Each row is a point on a tangle of strands that fork, close into loops and nearly touch. The rows are in no order.
Two points are linked if the straight distance between their rows is under 73.7. Some points are linked to none.
<1311>: [  8  11 -14 -18 -21   4 -19  -4  43 -11  17  57 -16 -32  -2   4 -21   3
   9 -19  -6]
<1749>: [-13  12  -6  19 -12  -6   9 -32 -13  12  20   1  -7  -6 -29 -29 -12  34
  27 -49   7]
<1698>: [-35  -2 -20 -20  38 -26 -13 -12  43 -14  -3  13   7   9 -28  20 -15  27
   0  20  39]
<1471>: [-31  51  -1  -3   7 -12  50   2  -1  -2  -4   5 -25  21  24  -8  -2  20
 -26  51 -42]
<765>: [ 28  21  -8  11  -6  23   3  11 -14  14  33  -7 -21 -37 -28   3  -7  34
  34 -13 -12]
<432>: [ 24 -15  29 -14  -9  -1 -27  29  23   0   1  46 -15 -19  24  15  16 -22
 -13 -15   8]
<1061>: [ 20 -22  15   0  16 -10   1  18   4  -7  11 -44  23  12   4  55   2  12
 -14  46  -1]
<1385>: [ 36  -6  23  10 -45  21  -5  18 -22  18  39 -34  20   1  12  -2  27 -33
 -18   6 -14]
<391>: [ -2 -33  31  15 -37 -19  -7 -20   8  16  22 -10 -28  17  27 -24 -14  -6
 -10 -39   9]
<357>: [ 10  -7  13 -16   3 -13   1  -7  31 -24  -1  33  -1 -19  10  62  -6  22
  18 -17  24]
<1608>: [ 24   5  13  -7 -23   7   2 -21  -2  -3  18  -3  28 -15  -1  38  20  -7
   7 -19   8]
<174>: [  1  16   1  -4   3  19   4 -29 -31  13  -4   0  -8 -28  -9  12 -20 -19
  74 -36 -19]
<2011>: [ 17 -28  18  18  -6  14   5 -13 -31  27 -20 -29 -17  35  43 -28  -4 -21
 -37   3 -20]
<752>: [ 20 -32  12 -17   0 -18   0 -28 -22 -20 -21 -23  56  34 -24  45  10 -11
  -6   6 -17]
<710>: [ 20  36 -34   4  49  29  -9   5 -10  23  -8  -1  24 -42 -24  -9   8 -18
  34  13 -19]
<237>: [ -9  -6  36   5 -27  -5   1 -31 -11  28  14 -13 -21  26  14 -30   3  -3
  -6 -44  27]
<650>: [ -7  23 -29  29   7 -15  -1 -22  -8 -11  -4   3  10   6  15 -21 -11  33
 -25  32 -17]
<516>: [-14  29  -3  20  43   3  22 -23 -13   6  -3 -21  20 -13  16   7  41  21
   8  16  46]
<2144>: [ 12 -18  19 -13 -27  -9 -19   9  33   1  22  39  -1 -16   2  11  16 -19
  -2 -26  25]
<1209>: [-17  37  -5   1  38  35  43 -14 -22   5 -24 -21  15 -21  17  -1  44  -6
  13   4  57]
<989>: [ 20  19  27 -31  38  39  -3  29 -17  19 -31  -3   7 -15  12  33  44 -38
   5  -5  11]
<1060>: [-16  22 -30  18  24   9  12  38 -24  16 -25  13 -32   6 -14 -37 -30  25
  37  -6 -24]
<1193>: [  5  45  -6 -15  27  51  10  36 -17  27  -6 -26   4 -34  -4  -7  41 -27
  15   9  28]
<141>: [-25  42   1  -2  -5 -17  29 -27   1 -15 -15   4  -1  21  39   2 -10  -1
 -32  43 -40]
<1075>: [-31 -75   3  20 -36 -16  -4  -8  31 -46  12  -7   4  26  -5   3  -6  -8
  -6   9   5]
<1245>: [ 24  -4  12   5  -4   7  10  21  10  -1  26  -7 -27  -4  29  37 -10  30
  -1  26  10]
<726>: [ 33 -11  22 -32  31 -19 -26  31   8 -16 -26  16  42  -8 -13  35  23 -27
 -20   7  -7]
<2033>: [ -8  13   0  -2  43   1  15 -22  -3  -8  -5 -16  13   0  12  52 -10  35
  20  16  15]
<2121>: [ 14 -10   3 -26 -24   8 -30  -2  26   2  16  49 -15 -24 -24   4  -6 -13
  19 -42   1]
<651>: [ 10  43   8 -38  21  54   0  37 -26  16 -30 -16  19 -20  12   9  46 -48
  10  -2  17]
<1105>: [ 45 -10  10  29 -41  10   4   9 -11  11  31 -22 -28 -16  19  -9 -13  17
 -14  -2 -33]
<549>: [ 13  -4  15 -25  21 -20  -3 -19 -15 -22 -24  -9  65  13 -17  55  24 -11
  -4   0   4]
<1124>: [ 26   4  13 -12  47  26 -13  46  -3  36  -9 -33 -18  -4   7  26  12  -1
 -18  39   3]
<1319>: [-24  43 -27  19  -6 -15  20 -35  13 -21   8  25 -10 -20   3  -6 -32  49
  10  -5 -12]
<1748>: [  0  25 -41  41  36  14  54  -4 -40   9 -34 -12   8 -40  -2 -16  16   3
  43   2   1]
<1992>: [-21  19  -5 -33 -14  -8   4  -4  23 -13  -3  32 -14  22   2   8 -37   1
 -11  22 -35]
<1359>: [ -4 -21 -13  21  -9 -14 -15  31 -10  23  27  -3 -30  35 -19 -54 -11  28
 -21  11  -1]
<231>: [-20  -5   8  43  -3 -15  22 -37 -24   3 -10 -20  -4  -3  47 -38  42  14
 -32   4  34]
<985>: [ -9 -16  35 -25  -9  -1  14 -24  -6  -6  10   2   2  13 -14  56  -7  23
  37 -26  29]
<1681>: [-47 -65  -6  27 -26 -26  -6 -32  14 -46  15 -23  18  19   7 -11  -3   9
  -8  31   5]
<1511>: [ 28 -10  23 -19 -13  33 -15  -3 -28  27  -8  -2 -41   5  12   9 -21  -3
   7 -28 -33]
<724>: [-36 -32   3   3 -17 -30  -5 -16 -13 -10  -5 -15  -5  66  10 -23 -35   7
 -26  36 -27]
<1290>: [-17 -44   8  -6 -33 -26 -21  11  22 -25 -19  17   5  36  20 -15 -35 -41
 -33   3 -50]
<592>: [  7 -17  -2   8 -30 -26 -20 -27   8   8  -3 -14  -9  29  15 -46 -42 -14
 -35 -19 -50]
<2067>: [  1   9 -39  19  20  27  46  26 -28  13 -39   1 -27 -17  25 -35   5  27
 -39   8 -15]
<1853>: [ 11  -9  12   4  -3 -11 -12  29  43  -6  44  -9  21 -30  -2  18  36 -15
 -12  15  46]
<1881>: [ -9  49 -20  16  12  10  31  15  12  -5  -3  17 -32 -16  25  -7 -16  37
  -9  25 -10]
<1493>: [-41  -6   9 -44  -1 -42   8  21  52 -48 -25  39  -3  27  -4  32 -13 -10
 -17  33  -5]
<2111>: [ 18  28   9  -1  16  44  20  20 -15  21  14 -14 -16 -36   5  10  29   7
  24  -3  21]
<715>: [ -7  31 -27 -10  48  22   1  32 -16  11 -33   1 -25 -10  -4   3 -37  -6
  41  30 -35]
<1114>: [  9 -12 -33 -13  -1  -6 -12 -23  33 -19  12  10  28 -18 -51  14   3  -1
   6   4  14]
<1861>: [  0  38 -25  22  39  31  48 -14 -28   2 -25 -14  24 -52   8  -7  32  -7
  29   1  19]
<1289>: [ 10   4  -3   7   4  46  33 -11 -38  22 -30  -4 -39 -42  23  -8  -6 -13
  35 -36 -15]
<813>: [  0  23 -16  19  44  -5  15  -2  -2  -1   4 -30   6  -6  -4  22  -6  52
   1  33  13]
<1480>: [ -8 -12  16 -26  35 -12 -21  36  44  11  15  13 -12 -10 -20  29   1  10
   1   5  48]
<1167>: [-28  39 -14   4   7   7  27  20 -21  11 -17  11 -37  25  -2 -27 -41  32
  13  11 -43]
<1872>: [-18  -5 -25  -4  45  32  30   0 -29  23 -49  21 -29 -14  21 -31  -2 -20
  16  -8  11]
<349>: [  7  33 -30  -4  49  30  18  20  14   5 -40   9 -15 -15  39  -2   4  -5
 -38  50 -10]
<1145>: [ 10  -2  25 -12 -35   2  -2 -14  14   5 -13  10 -50   3  46  11 -42  -4
 -10 -37 -30]
<1834>: [  9  27   5  -8 -10  36   3 -13 -17  28 -16   4  11 -11  10 -32  36 -41
 -13 -28  15]
<1644>: [ 37   7   4  -2 -17   5 -12 -41   8  -2 -14  16  12 -31  24  23 -11 -17
  -6 -34 -35]
<353>: [-14  25 -35  -1  56  15 -13  -1   4  20 -26  44  -8 -11  -4 -43  -8 -16
  23   3  -3]
<1425>: [  1  -2   9  12  -6  -8   6  27  37 -15  30   4 -22 -14  52  28 -13  17
 -13  42   9]
<131>: [-12 -28 -20   4  11 -28 -17   8  33 -12  32 -32  17  -1 -42  -5  11   9
 -15  43  31]
<100>: [  1  30  -4 -13   1  24  19  17   6  11 -14  25 -41   2  34  -5 -21  10
 -14  19 -28]
<331>: [-22 -24  22  50 -20 -24   5 -33 -15   1  22 -29  -1  10  44 -28  25   9
 -18   4  26]
<1989>: [-27  17  15 -18 -19 -13 -24 -50 -18   7 -12   1  42  30  -8 -28  21 -36
  -9 -36  19]
<373>: [ -9 -37   8 -15  31 -32 -33  42  32  -9 -12   6  18  32   6  15  -5 -19
 -34  41   3]
<1667>: [ 24  30 -13  24  14  29  18  34 -18  21  19 -10 -22 -42 -16 -15  16  32
  30  -4   0]
<1030>: [-16   7   6 -16  44   3 -15  21  18  19  10   8 -21  -1 -21  15 -15  22
  26   3  34]
<1847>: [-18  20 -27  12  24 -23   3  -2   1 -11   7  -9   2  16 -11  -3 -15  51
  -9  36   5]
<865>: [-29  26  -7  28 -12 -15   0 -20 -31  11  12 -19  22   8  -6 -54  50  19
 -12   0  41]
<570>: [  9 -28  28 -17 -27  -9  13 -11  17 -30   9  13  -2 -11 -11  63   3  17
  27 -28  32]
<1023>: [-11 -15   8 -32  16 -26  -5  -6  38 -41 -24  43   5   1 -22  46  -6  11
  17 -17  30]
<582>: [ -2 -30  18  -3  -2  -8 -18  26  26  18  29  22 -32  19  17  -7   0   5
 -12   6  31]
<1205>: [ -1  20 -34  42  -4  -3  -1  -6 -20  24  -2   2   3  -2 -25 -55  10  29
  -8 -31 -25]
<423>: [-13  23   1  10  -9  -3  -5 -11 -19   9  23 -25  30  17   0 -29  40  -7
 -13  10  42]
<1630>: [  6 -14  -8 -23   7 -20 -35 -27   7  -5 -14  29  49  13 -28   5  15 -36
 -13 -18  -2]
<2032>: [ 24  28 -34   3  25  41  42  30 -18   6 -32  -5 -26 -22  33  -6  -4  13
 -32  43 -32]
<1326>: [-17  34 -22  14 -35 -24  15 -34  37 -31  21  33 -10 -23  17 -12 -27  20
 -20  10 -14]
<2127>: [ -8 -87  33  -1 -21 -14  -8  47  16 -48  -7  10   5  23   2   6  -3 -24
  -6  -6 -15]
<1504>: [ 12   1   6 -48 -16  13 -36  22  14   9  19  40   2 -24 -44   4  14 -28
  22 -40   8]
<52>: [  7  23   6 -17 -20  21  -6 -28 -16  15  17   1  15 -20 -27   1  -4 -20
  40 -50 -12]
<1478>: [-33   8  13 -53  -7 -28  -1  14  32 -18 -18  49 -12  40   6  18 -25 -20
 -24  20 -33]
<180>: [-15  14 -11  32   5  16  34   5 -21  25  -3   0 -21 -15   6 -47  41  20
 -12 -17  41]
<2013>: [ 17 -17  18  13 -20  -5 -10  20  24 -13  36   0  31 -23  26  15  39 -31
 -11   7  20]
<1013>: [-22  33 -17  23  25 -16   2 -25   1   0  21  -4  13 -18 -12 -15  34  40
   7   8  43]
<24>: [ -9   5  -7  35 -40 -35   8 -16   2   2   4 -15 -30  12  10 -44 -31  46
 -20 -31 -24]
<120>: [ 14  -9   9  25   0  17  33 -20 -50  31 -29 -42 -18  25  17 -35  12   0
 -30 -16 -14]
<191>: [-10  12 -22  -3  26  16 -12  32 -10  22  -1  26 -39  -1 -25 -31 -32   9
  45  -5 -16]
<1979>: [-10  25 -35  15  52   6   7  10 -12  21 -26  23  -8 -32 -18 -44   8 -33
  52   2  13]
<1212>: [  0 -14   0 -19  22  -5 -29  33   2  33  28 -21   8  32 -50 -22  12  -7
 -14  20  24]
<202>: [-30 -44   8  32 -16 -28   1 -24  -4 -16  27 -24  10  18  23 -11   3  17
 -12  27  21]
<652>: [  6  19 -11   0  22  15   4 -16 -20   4  -3   0   7 -29 -12  27 -28   3
  64  -4 -22]
<1524>: [  6 -21   5  17  11  -7 -32  17   8   5  14 -10  48   5  25 -15  43 -45
 -34  33   3]
<696>: [ 20   7   9  -4  28  16  -2  50  15  18  13 -29 -33  -6  10  28 -13  30
 -11  43  10]
<2173>: [ -7 -14   9 -14  11 -20 -18  29  57  -6  24  -7  16 -27 -36  27  26  -8
  -8   7  57]
<2169>: [-20  27 -34 -20  21   6 -12  17  18   0   5  34 -21 -15 -30 -15 -46  12
  41   5 -16]
<340>: [-18  -3  -8  -4  26  34  14  -6 -26  33 -39  25 -36 -11   7 -40   7 -37
  40 -36  16]
<1313>: [-27  19  -6  10  18  17  16 -13 -34  33 -27  10  -8   2 -14 -58   6 -31
  47 -38  22]
<867>: [  5   8 -18  38  11 -14   1 -25 -44   7  -2 -36  28  24  -8 -28  25  26
 -23  25  -8]
<241>: [ -3  -1  -3   7  21  36  40  13 -43  16 -31   1 -57 -26  16  -3 -16   3
  50 -14  -3]
<1006>: [  9   0   8  11   7  12  -7  20   9  23  30  14 -27 -10  10 -21  15  11
  -5  -3  32]
<1606>: [ 16 -27  46 -44  21 -22 -26  63   7 -14 -21  14 -19  -5  -8  49   5  -4
  -9  -3   8]
<2146>: [ 19 -21  29 -23   8 -12 -22  45  20 -13  -6  30 -22  -5  22  46   3  -2
  -5  -2  11]
<974>: [ 16  10  18  22 -48   4 -11  -9  -9  -3  29 -33  53 -10  26  -8  32 -47
 -22   1   1]
<1229>: [-12   3 -21  16  30  19  47  39 -36  24 -21  -2 -42 -31  -6 -20  11   1
  55  -9  21]
<900>: [ 21 -35  31   9 -52  -1 -11   3   5  17  37 -12 -16   2   8 -13  -5 -21
  -9 -26  -4]
<1674>: [  5 -15  34 -28 -16  19   2  -6 -21   5  14  -6 -23   5 -21  46 -14  14
  48 -36   7]
<866>: [ -3  23 -13  23  13   8   8  20  10  22  26  10 -25 -21   1 -47  40  23
  -6  -7  47]
<619>: [-39   9  -4 -33  21 -35  -5  14  49 -21 -10  21  -9  21   0  29 -22  11
 -14  34  20]
<1454>: [-11  18  -1 -23 -26  -1 -17 -13  44  -9  -4  65 -29 -19  21  -2 -38  -9
  -9 -29 -19]
<160>: [-16  14  -6  -9 -16  -1  10 -11  -8  -3   2  12 -26  24  -5 -10 -52  28
   0   2 -31]
<904>: [ 32   5  35  16 -37  14  15 -26  -1  13   9  -8 -15 -28  44  14  13 -13
  -5 -36  -3]
<1420>: [ -8 -10   0   7   4 -24   6 -34 -21 -13  24 -41  39  23 -23  16  19  27
   0  27  25]
<998>: [ -8 -17 -16   2 -18 -24  -3 -53   0 -31   9 -34  61   8 -31  20  33  -3
  -3  23  17]
<955>: [ -5  18 -15  17 -44 -28  -1 -15  17  -3   2 -11 -28  11   9 -54 -44  16
 -31 -26 -53]
<208>: [ 19  -4  21 -25  39  30 -11  34 -12  31 -24  -4 -14  12  13  19  25 -21
  -9  12  12]
<964>: [ 10 -11  -3  23 -23 -10 -21 -23 -11  19  16 -14  21  10   1 -50  13 -24
 -30  -4 -13]
<1626>: [ -6  11   8  11  -7  26  30 -17 -57  30 -22 -36   1  29  -4 -47  23  -3
 -10 -27  12]
<1736>: [  8   8   0  -3  14   8  -5  15  10   6 -10  14 -17  20  34   6 -10   2
 -26  28 -10]
<1178>: [-11   8  -2  14  21  31  37  17 -30  29  -8  -1 -31 -11  -1 -36  21  11
  24 -19  30]
<1934>: [ -8 -26   4 -16  11 -37   2 -26  31 -54 -27  19  34   1 -23  43  22  -2
  -1  -4  32]
<1351>: [  3   4  25 -23 -41 -19  -6 -14  -6 -37 -12   0  61   4 -12  22  28 -40
  -6 -32  25]
<299>: [ -8 -49   9 -14  20 -22 -33  42  31  -1  13   2  13  24 -13   5  12 -26
 -22  23  24]
<2037>: [-17  26 -25  29   7 -11  17 -29  -8  -2   5  15  -8 -24 -18 -19 -26  42
  43 -29  -5]
<1734>: [-18 -54  -1   8 -23 -27 -17 -38  -9 -14  -5 -20  16  49 -13 -10 -22  -9
 -22   8 -14]
<1492>: [ 12  35  -4   6 -25  18  -6 -32 -15  23  10  -7  13 -19 -20 -44   3 -18
  17 -56  -8]
<1082>: [-16  25 -14  40   7  -9  14 -23 -46  16  -6 -27  24  14 -19 -35  37  35
  -1  -6  11]
<732>: [ -2 -41  -4  -5 -16 -28  -3 -33  25 -50 -19   2  37  18 -46  23  27 -24
   2  -7  16]
<308>: [ 28 -32  14  30 -48   2 -10  -1   2   8  30 -28 -10  -6  26 -17 -21 -13
 -18 -14 -39]
<1134>: [ 22 -30  23 -24 -20 -16   9  22  15 -53 -16   4   2  -2  13  72 -17   6
  -4  17 -15]
<94>: [-34 -86  22  14 -24  -9  -4  27  37 -51   8   0  14  19  -1   6  16 -18
   1  -4  10]
<1155>: [ 13  24 -18   3  -9   6  -6 -49  11  -3  -6  23   1 -29  12   0 -35   4
   3 -33 -32]
<1686>: [ -1 -10  -3   9   8  -5 -18  26 -11  37  30  -3 -15  34 -32 -57  16  11
 -18   6  19]
<407>: [ 13   8 -29 -10 -14   0 -11 -57  12  -8  -2  20  16 -21 -32   1 -38  -2
  18 -35 -32]
<1789>: [ 11  -9  -3  11  33  -2 -19   5 -13  20  -7 -12  21  25  22 -19  33 -24
 -37  40  10]
<1908>: [-18  30 -23  15 -14 -24   9 -44  -5 -17 -11  -1   7  12  30 -16 -20  11
 -35  34 -39]
<1954>: [ -1   6   1  22 -29 -10   7   6  37 -28  23  19 -12 -20  62   6 -16   1
 -24  26 -11]
<263>: [ 12   9   8 -27  32  26 -15  33  -6  11 -12   5 -31  -7  16  42 -19   8
  11  13 -20]
<1945>: [ 22   3  24   7 -25  20  10 -11  12   9  -2  14 -45 -22  56  11 -20   8
 -10 -20 -15]
<758>: [ 23 -13  10  14 -32 -11   3 -38   5 -20  20 -10  42 -14  11  31  10 -14
  -6  -6  -2]
<973>: [ 39  -7  20  12 -31  27   3   2 -32  26   4 -25 -46  -5  15  -8 -15  12
  -8 -23 -32]
<1590>: [-17   1 -20  13   7 -29  -9 -11  19  -6  39 -17  19 -13 -28 -16  32  32
 -10  26  45]
<1476>: [ 10  27 -22  -6  10  17   9  37 -20   4  11 -15 -29  -9 -24  17 -45  46
  28  22 -47]
<1268>: [-24  35   6 -14   4  24  -6 -10 -31  25  -5  -1  12  12 -24 -37   6 -30
  46 -33  19]
<1737>: [ 22  12   1 -26   6  35 -18  13 -19  12  -9  16 -38 -11  12  23 -24  -1
  14  -3 -46]
<1336>: [ 23 -13 -29 -15 -27   3 -11 -42  25 -22   7  17  22 -14 -56  10  -3  -8
  16 -24 -10]
<849>: [ 12  29 -29  -6  51  14  -7   6  -7   5  -5 -10  13 -46 -21  29 -22  -8
  61  18 -24]
<533>: [ 41  24   3   6 -13  28   7 -34  -9   4  12  -1  14 -45   8  30  -1   3
  16 -25 -21]
<1575>: [  3  28  13 -11 -18  17 -14  18 -13  12  18 -29  38  18   8  -3  34 -26
 -14  10  38]
<1407>: [-26   4   6   1  29  13   5  11 -44  37  -3  -8 -19  38 -36 -36  -1   9
  43 -17  13]
<1863>: [-17 -67  29  -9 -40 -16  -9  28  19 -40 -20   9  -2  30  21   5 -35 -32
 -17 -10 -46]
<1826>: [  5 -47  25  -6 -19 -14  -4  28   9 -20  19 -33  37  19 -16  32  29 -27
  -5  15  12]
<1827>: [  9  10  -5 -19  36  16 -20  -6   2   6 -23  34  14  -9  -1  18  -2 -19
  16 -13 -13]
<1079>: [ 11   8  -6  11 -31  -9 -16 -35   2  22  20  -2  12  -2 -19 -54   4 -16
 -17 -40 -10]
<1639>: [ -5 -56  32  -7  13 -31 -15  46  25 -35   0 -10  39   6  -6  26  30 -26
 -13  16  23]
<1292>: [ -2  31 -27  -4  68  20   0  13   1  21 -34   4  12 -42  -7  -6  10 -45
  46   9  10]
<1893>: [ 28  -8  31 -22  19  15  -7  35 -11   3 -10 -13 -25  -4  23  75  -2  11
   1  19 -12]
<1058>: [  9  -9 -11  13 -19  -8   8 -16   8  -9  31  -2  -6   0 -13   2 -16  39
   5   4   5]
<1483>: [ -3  28   4 -12 -17   3   9 -29 -23 -11  24 -43  52   9 -20  29  20   8
  13   6  31]
<1369>: [ 27  -6  31 -52  25 -13 -30  45  -5 -15 -25  21  11 -16 -28  39  19 -23
   3 -17 -10]
<2143>: [ 13 -32  16 -13  -8 -24  11  24  42 -52 -11  -7   1  -8  -9  73  -5  15
   2  17  12]
<247>: [ -5  -7  24 -24  43 -13   2   8  12  -8 -16 -18   9   5 -10  74 -15  25
  11  12  20]
<1981>: [-31  28 -26  -6  46  24  19  -3  -4   3 -51  34 -26  -1  26 -28 -22 -12
  20   6  -9]
<99>: [-13  44   5 -28 -30  34 -27   4 -28  11   1  -5  22  13 -19 -27  -2 -36
  29 -41  26]
<1211>: [ -1   4   0 -16  -7  -8 -32 -49  -3  11 -12  20  43  13 -20 -22  13 -42
 -13 -35  -7]
<1462>: [ -5  18 -45  49  14  18  61  16 -37   5 -44  -8 -19 -36  10  -7  -6  30
  27  -8 -23]
<169>: [ 12  12  23 -53   4  11 -37  30 -10   5  -5  28   9 -20 -36  23  19 -35
  28 -38  -2]
<939>: [ 11 -16  41 -21 -16  26  -8  -6 -39  18   5  -9 -43   5   0  32 -20  10
  30 -42 -23]
<1097>: [-18  14 -12  37 -35 -25  24   4  -1  -5  13  -1 -35  16  11 -23 -25  63
 -14  -5 -13]
<441>: [ 19 -37 -24  -6 -51  -3 -15 -26  41 -33  -2  13   1   2 -48  -2 -16 -18
   2 -14 -22]
<1276>: [ 11 -25 -12   1 -17 -21  -5 -22  27 -51   2 -19  62  -4 -40  36  39 -24
  -7  16   8]
<1774>: [-15  19  24 -27 -40  -7 -22 -18 -14 -13 -11  -1  51  28  -3  -3  19 -42
 -10 -39  31]
<36>: [  3 -42   3  11 -12  -6 -24  26  -6  15  23  -7 -18  47  -3 -32 -23  -1
 -28  27 -15]
<1958>: [ 16   6  17  30 -21   2  25 -42  -7   2  14 -16  -4 -16  34   7   6  20
  -5 -20  15]
<356>: [ -2  38 -21  35  13  14  41   3   3  -8   0  14 -32 -33  31   3  -9  55
   8   5  13]
<1583>: [ -1 -34 -22   1  -1 -24 -26  18  67 -28  19  -9  25 -20 -48   9  27 -16
 -16  30  30]
<306>: [  4  16  -9  28 -12  -4  29  10  -6  -5  22 -12 -25   4  -3  11 -27  71
   6  10  -5]
<1165>: [  4 -38  -4 -13 -38 -19  -7 -16  27 -37 -10  17   5  16 -12  21 -24 -14
  -8  -6 -17]
<949>: [  6 -39  -2  12 -22 -16  -1 -11  26 -39   6   0  26  -5  15  37   0  -5
 -15  15  -9]
<1370>: [-10 -20  18  15 -46 -14 -18 -22  -5   2  27 -24  40  10   8 -31  22 -36
 -21 -10   8]
<778>: [-18  -5  -2  -8  35  -1  -1   1 -12  19   8  -2  -9  29 -26 -11 -18  30
  24   0  22]
<1007>: [-44  51  -2 -18   9 -14  45   6  -3   7   3  23 -27  30 -13 -15 -21  26
  -2  33 -46]
<990>: [ 13  22 -39  38  19 -13  -9 -29 -25   0 -11 -11  29  -2   6 -30  15  24
 -34  36 -24]
<620>: [  7 -22  10  -6  26 -20 -14  29  11 -15 -14 -20  25  24  18  47  -6  -8
 -25  44 -10]
<1535>: [ -3 -27  19  13 -22  -8  -8   7  21  10  12  22 -33  16  43 -16 -18  -5
 -18  -3   5]
<640>: [-20  39 -35 -12  40  10 -16   7  25   6 -12  53 -10 -23  -5 -23 -29  -5
  33   9 -17]
<1085>: [ 10  -8  21 -11  35  11 -13  16   3  18 -29  25 -16  20  35  15  15 -14
 -14   4  15]
<717>: [ -4 -10 -10   6 -28 -13   2 -42  -1  -1  30  -7   6   6 -45 -18  -6  20
   8 -23  18]
<1217>: [-10  -8 -32 -21  11 -11 -10 -15  37 -27   5  15   5   8 -41  15 -18  21
   9  16  12]
<1922>: [ 30  18  14  -8 -23  30  -3  26 -29  25  27 -36  14  10  -4  -5  29 -16
  -8   7   6]
<2008>: [  0  17  -1  46  -5  -3  32 -32  -3  -7   9  -2 -20 -21  35   1  -2  52
  -5  -6  21]
<1766>: [ 27 -16  17 -27 -14   1   0  24  -5 -22  -4  -7 -14   7  14  71 -28  16
  -3  22 -30]
<727>: [-22  16   3   7  12  25  28   6 -61  31 -15 -37  -4  35 -26 -41  15   0
  33 -20  14]
<643>: [  1 -34  -1   3 -18  -9 -13  12 -14   1   3 -15  -2  57  10 -15 -37  -9
 -32  37 -46]
<1474>: [ 25 -22  24  -3 -13  -2   0  21  -5  -3  31 -36  35   6  -3  42  19  -8
  -4  24  10]
<1408>: [ 20  13 -20   8   0  20   6  19 -32  12  23 -15 -13 -21 -45   4 -25  39
  48  -6 -39]
<50>: [  0  11  11 -16 -31  -8 -12 -17  36   6 -10  32 -44   2  37 -22 -41 -11
 -22 -36 -34]
<1365>: [ 14 -15   3 -25  28 -33 -31   6  15 -28 -32  20  65   2 -31  17  30 -42
 -27   4   2]
<34>: [ 22 -17  -3  19  14   6 -18   1 -23  16 -18 -14   9  33  27 -28   7 -25
 -44  31 -24]
<245>: [ -3  11 -32 -31  14   2 -21  18  42  -8  13  28 -11 -13 -39   0 -33  17
   5  16  -8]
<962>: [  0 -40   9  23  -7 -11 -26  15  21 -18  20  10  48 -14  34  -3  30 -40
 -25  11   1]
<1428>: [-24 -17  -4  -8 -35 -32 -25 -29  26 -11 -12   1  -2  34  22 -40 -44 -31
 -35 -10 -47]
<1064>: [-18  20  29   7 -26  17  25 -27 -31  27  -8 -29 -17  21  13 -43  18  -6
  -4 -46  33]
<829>: [  2 -34   7 -22   3 -11 -33  32   9  15  16 -10  21  38 -36  -7  21 -30
 -19  19  14]
<1628>: [  5 -54   6  -2 -20 -20  -4 -35 -19 -20  -9 -31  43  47 -17  23  -6 -17
 -13   9 -24]
<224>: [-20  24  -3   0 -41 -21  23 -11  44 -31  27  28  -9 -19  40   6 -21   1
 -22  31 -26]
<1609>: [-18   9 -54  44  17  17  50  25 -27  13 -40   5 -20 -23   5 -34  14  32
  -8 -20  -9]

How many points has the smallest loop of links through each point below? Write - if it is on no loop.
<2169> | 12
<778> | 15
<1639> | 7
<1590> | -
<949> | 10
<1369> | 8
<1774> | -

A fork is a point with three links, a tip a point with one. Leave the first point through the second and follow the links. Name the first fork or tip that comes.
<865>; <423> | <353>
<1749>; <717> | <231>
<2173>; <1853> | <1626>
<1370>; <974> | <650>
<516>; <1209> | <349>
<1085>; <1736> | <2121>
<1934>; <1023> | <1511>
<2037>; <1319> | <208>
<2032>; <2067> | <2173>

A tip is a point with one link. Name the tips that can be reached along the links from each point below, in the order of the rows.
<2008> | <231>, <1351>, <1476>
<998> | <1289>, <349>, <1483>, <2143>
<1644> | <247>, <99>
<1628> | <549>
